Each row is a point on a tangle of strands that fork and nearly touch. The rows are in no order.
(in the rows, 128 means zero)
Points whose rows are less than 59.1 apart are linked; no others are. Some points are linked to none.
gusu: [136  29 151 168 132 143 178 147 151 166 163  90 163  70 112 118 122 100]
zato: [ 85 140 113 176 126 100  85  97 103 100 130 100 109 128  86 168 181 115]
fute: [113 143 123 102 143 107 119 102 105 116 135 152 113 137 106 116  99 143]
poz: [144 170  82 121 105 155 109  86 127 102 148 162  78 162 191 137 114 150]
bogum: [105 127 137 122 129  85 122 124  95 120 109 134 120 126  79 118 124 125]
tiguf: [152  88 132 144  72 191 133 171 119 137 107 118 164 138 161 117 111 126]
robut: [141 174 106 117 106 158 136 126 113 100 136 178 117 142 164 129  86 177]
dukel: [ 97 139 102 173 128  86  75  77 118  91 135 114 114 148 100 182 187  93]
litov: [135 172  91 110 139 132  96  81 145 105 142 146  73 167 180 141 145 126]
pogiv: [121  68 160 152 165 145 162 161 148 165 147  81 175  70 105 112 125 105]
moke: [163 180  82 119  79 109 150  99 144 123 129 197  90 155 190 153 115 167]
Dimi: [161 182  86 128  70 127 155 107 132 110 126 197 100 151 192 148 106 174]
dize: [104 119 169 149 183 129 147 174 127 155 123  77 167  63  73 115 140 112]
pitem: [134 107 148 132 109 144 134 180 107 139  96 121 150 120 117 113 120 123]
kov: [101 166 157  79 189  64 127 113 127 116 145 134 104 127  64 120 135 155]
bip: [154  65 154 134  89 203 168 167 148 159 165  85 162 104 158 109 110 152]
vuzer: [127 127 114 119 107 139 118 113  93 116 118 162 137 142 127 112  80 137]
nilop: [159 187  94 100 136  97 108  92 166 138 111 171  76 174 177 156 159 110]
dizo: [ 97 137 118 119 157  75 101  71 126 103 137 131 112 146  99 137 144 115]
Pevik: [129  93 161 137 142 163 145 186 133 153 123  86 161  94 123 107 132 125]
zivof: [115 123 184 131 175 120 154 200 128 154 112  80 155  78  73 108 149 126]
bav: [129 116 122 126 100 133 121 131  90 124 104 154 141 137 120 113  92 126]
kevo: [115 152 114 105 142 120 112  94 113 109 144 152 101 145 127 119 104 148]
zodo: [134 108 131 130  98 139 125 153  95 129  96 143 148 135 120 114 101 124]
Pumum: [ 89 131 116 160 121  86  99  97 102 103 121 113 108 131  86 151 167 114]
favef: [117 129 180 117 152  89 148 193 109 145  93 110 141  97  58 109 141 127]
tofad: [144 191 105 101 156 102  97  93 164 119 114 150  75 168 168 152 172 100]
kub: [101 112 142 159 152 158 127 159 112 142 117  83 162  80 106 117 130 110]
pulov: [134  89 123 158  86 207 118 158 111 128 110 100 163 124 170 114 114 118]
Lilu: [148  43 156 141 109 184 175 147 149 164 178  84 165  86 144 102 104 139]
vig: [ 96 126 115 133 132  77 103  81 110 106 126 129 110 140  94 135 144 114]
Zipin: [144 171  82 118 113 147 102  81 139 107 142 155  72 168 194 143 131 137]
mar: [134 101 155 136 121 157 139 189 119 144 107 101 155 110 125 111 130 125]
zovok: [100 151 114 113 173  79  94  64 141  99 143 130 111 150 113 141 150 111]
Vukek: [ 99 132  92 162 129  82  77  63 124  90 132 125 116 153 114 174 174  84]
sidam: [111 131 130 110 134  99 120 113  99 121 121 149 121 132  93 113 104 134]
Loz: [139  35 151 152 125 167 171 145 149 165 167  86 168  80 134 105 110 121]
Fak: [165 179  81 110  98 103 130  90 159 136 126 189  81 166 189 155 129 146]
rebop: [118 158 105 106 143 124 106  85 123 104 149 149  90 151 144 126 116 143]
geku: [151 183  94 127  86 151 147 124 119  98 130 187 107 145 181 140  99 179]
Ruz: [115 132 185 126 164  99 151 200 116 147 100  92 144  84  60 111 152 126]
remud: [111  96 164 153 178 138 151 166 136 161 134  79 176  66  86 116 132 105]
zava: [133 150 111 113 117 153 124 117 103 111 131 170 132 141 139 117  75 158]
gez: [164 182  83 104 120  99 113  87 167 145 115 182  81 174 185 159 146 122]
lat: [116 188 111 108 189  98  82  69 161  96 128 125 102 151 146 149 170  93]
masuf: [125  50 149 168 150 141 165 150 147 166 152  87 174  70 105 121 124  92]
zubap: [125 168 103 104 150 124 102  83 140 105 146 143  80 159 159 134 136 134]
Nat: [160  90 141 123  72 165 158 175 140 153 115 141 184 149 138 125  94 148]
sasa: [107 166 112 112 183  89  87  61 153  96 139 126 109 151 131 145 158  99]
pitut: [161  89 131 133  61 179 148 165 128 143 109 142 179 152 151 124  93 137]
Tirib: [135  81 169 131 140 166 158 185 146 160 143  83 162  93 125 105 129 136]
nafas: [159  75 156 130  74 195 167 181 148 157 149  95 162 120 156 117 115 155]
gem: [130 191 110 101 173 102  91  84 162 106 123 135  81 161 159 148 173 100]
Zut: [115 129 164 118 142  84 140 170  99 136  95 123 134 109  61 111 132 128]
sila: [109 127 148 123 131  90 130 150  93 129 100 128 129 115  72 114 128 126]
Fulet: [162  81 159 123  74 168 168 192 148 160 131 114 169 132 138 122 114 152]

A fork is a point with three links, a tip a point with one. Leave the first point through the second and follow the links. Name the first fork or tip that comes.
vig; Pumum: Vukek
zodo; pitem: Tirib
fute; kevo: poz
bip; nafas: pulov

Name the points in between on the shortest way along the links from the first point to the second, in order.
Ruz; gusu: zivof, dize, remud, pogiv, masuf
Loz; Nat: Lilu, bip, nafas, Fulet
gem; moke: tofad, nilop, gez, Fak
Zipin; fute: litov, zubap, rebop, kevo
